Points, in no order, along strands that fork, close into loops and pass close to each other.
Two points are linked if the straight distance between their rows is under 28.4. Some points are linked to none.
q671: [-13 -12 -12  -7   9  15  22  20 -19 -16  12  -9  -7  -5]
q903: [ 22   6   1 -14  18  -9   0   4 -12  16 -17   4   3 -16]
q22: [ -4 -12   7  -2  -1  -6   6 -10  -4 -24  31 -12  14 -10]
q839: [ -4  -4  -1 -16  22 -17  13 -22  -7 -22   7  -1  14  -8]
q115: [-22   4 -12  -3   4  12   3   6  -7   4 -19   4 -20  13]
q983: [ -9  -4  -5  -8 -17  -4  -3 -19  12 -19  12  -4   7   1]
q323: [-11  -5  -5  12 -35  12  -5  -3  16 -11  18  -8  -4   9]
q631: [-16 -10 -17  -8   0  19  19  23  -9 -17  12  -9  -7  -5]
q898: [  8 -11  23  11 -17  -1  -1  11  -6  -9  38 -13  10 -11]
q284: [-13   5  -9 -14   6   3   2  -1  -8   1 -15   0 -12   2]
q194: [-10  -4  -7  -1 -15  28   4  35  -7   0   6  -9 -12  -6]
q10: [ 13   6  -3  31  -6 -10  -4  -6  32  13 -16  10  13   9]
q362: [  9  13  -2  15   8   5  -8   5  12  27 -32  14  -7   8]
q71: [ 16   8   6  -6  -8  -4 -15   4   7  14  -9   6   4 -14]
q338: [-14  10  -6   7   8   8   0   1   5  12 -24   7 -13  15]
q525: [ -9   2  -4  13 -11  -4  -4 -19  26  -6  -1   4   6  16]
q599: [  8  15   1 -11   6  10  -9  20 -15  31 -20  -3 -17  -6]
q692: [ -1   7   3  -7  -7   5 -10   5   1  10  -5  -2  -4  -8]
q754: [-23   7  -7  18   5  -4  11 -13  19  -4 -16   2   3  23]
q723: [ 15  11   3  17  -3   2 -16   9  18  29 -25  15  -4   2]
q249: [ 17   9  -4 -16  14  -3  -4   5 -11  21 -25   6  -4 -11]
q346: [  2 -13  11  -6  23 -12   7 -21  -8 -23  21   1  15  -7]
q482: [ -2  -2   2   7 -37   7 -12   0  14  -6  21  -9   0   3]
q353: [ -2   9   0  -7  -1  18  -4  27 -21  20 -12  -7 -21  -6]
q707: [ 16  14  -2 -14  12   3  -8  14 -14  30 -28   2 -12  -6]
q516: [ -6   4  -5 -12   3   2  -4  -2  -3   4 -12   2  -6  -4]
q920: [  9   1   0 -15  37 -10  11  -1 -30   8  -8   0  -3  -2]
q823: [ -7 -13  -2  -2  22  10  17  14 -31 -11  12  -5  -8  -1]
q819: [ 11  -4  -3  -8 -17 -20  -7 -25  21 -15  12   2  20  -6]
q436: [  4 -10   4 -11  38  -7  12  -6 -32  -4   2   4  -5   4]
q145: [ -5  13  -5  12  13   5   0   3   8  21 -32  10 -11  15]
q281: [  0  -4  -4 -20  27 -19  15 -19  -9 -17  -4   4  13  -8]
q117: [-28   4 -11  12   4   4  10  -9  10  -6 -16   5  -4  22]
q107: [ 15  -3  -6   3 -19 -16 -10 -22  27  -8  -2  12  16   1]
q417: [  7   1  10   7 -38  -4 -17   0  16  -1  21  -6   2   0]
q693: [ 14   5   9  17 -34  -6 -21  -2  25   8  10   2   2   8]
q555: [ 11   6   1  21 -11  -5 -13  -4  26  13  -9  11   6   5]
q846: [ -6  -4   3  -7  15  -3   9  -2 -17 -13  11  -7   3  -9]
q635: [ 20   2   2 -13  33  -9   5   4 -26  16 -12   2   0  -6]
q211: [ 12   6   4  14 -21  -5 -18  -5  26   9   0   8   5   5]
q282: [  4 -18  19  13 -13   8   5  17  -9 -13  41 -13  11  -7]
q614: [-17  -6  -9  11 -23  13  -1  -5  14 -12  10  -4  -4  12]
q894: [-15  -5 -12  -6 -12  21   5  18  -6 -10   7  -8 -10  -4]
q3: [ -7   4  -1  -3  -7  23  -1  30 -15  12  -4 -10 -18  -8]
q66: [ 13   1  19   2 -31  -9 -12   5   8   0  27 -11  10 -11]
q665: [  5 -16  16  -4  30  -2   4 -13 -20 -16  19   6   5  -1]
q96: [ -7  12  -6  25   5  -8   8  -9  25   6 -20   3   8  17]
q878: [  0  -4  -5  -8 -21 -13  -4 -26  18 -19  16  -2  14   0]
q886: [ 12  -4  24   6 -21 -10  -7   6   1  -3  33 -13  12 -14]
q916: [  9  -2  -5 -19  31 -19  14 -14 -15  -7 -10   7  11  -8]
q676: [  8 -12  14  -6  35  -4   5  -9 -27  -8  10   8   1   0]
q489: [-32   0 -16   1   2  11   9   1  -1  -8 -17   6 -15  18]

A fork is a point with three links, a tip a point with one. Leave the first point through the second and follow the links. Name the first fork or tip that comes.
q96; q754 -> q115
q338; q145 -> q723
q10; q555 -> q417
q417; q66 -> q282
q107; q819 -> q983
q693; q211 -> q10
q436; q676 -> q916
q983; q878 -> q107
q353; q3 -> q823

A piece is all that can be reached along the links. How many separate loops has the piece of each point below (a circle has one, a figure eight two, a Y none), and how many tips (points with one link)?
q920 -> loops 0, tips 2
q10 -> loops 0, tips 3
q117 -> loops 0, tips 3
q819 -> loops 0, tips 2

A tip is a point with one link. Name the tips that can be reached along the links from each point below, in the order of the rows.
q323 -> q10, q282, q614
q353 -> q823, q916
q878 -> q983, q107
q362 -> q71, q723, q96

Name the points in between on the shortest way along the links from the first point to the second, in order.
q707; q194 -> q599, q353, q3
q145; q71 -> q338, q115, q284, q516, q692
q555; q614 -> q211, q693, q417, q482, q323
q353; q436 -> q599, q707, q249, q903, q635, q920
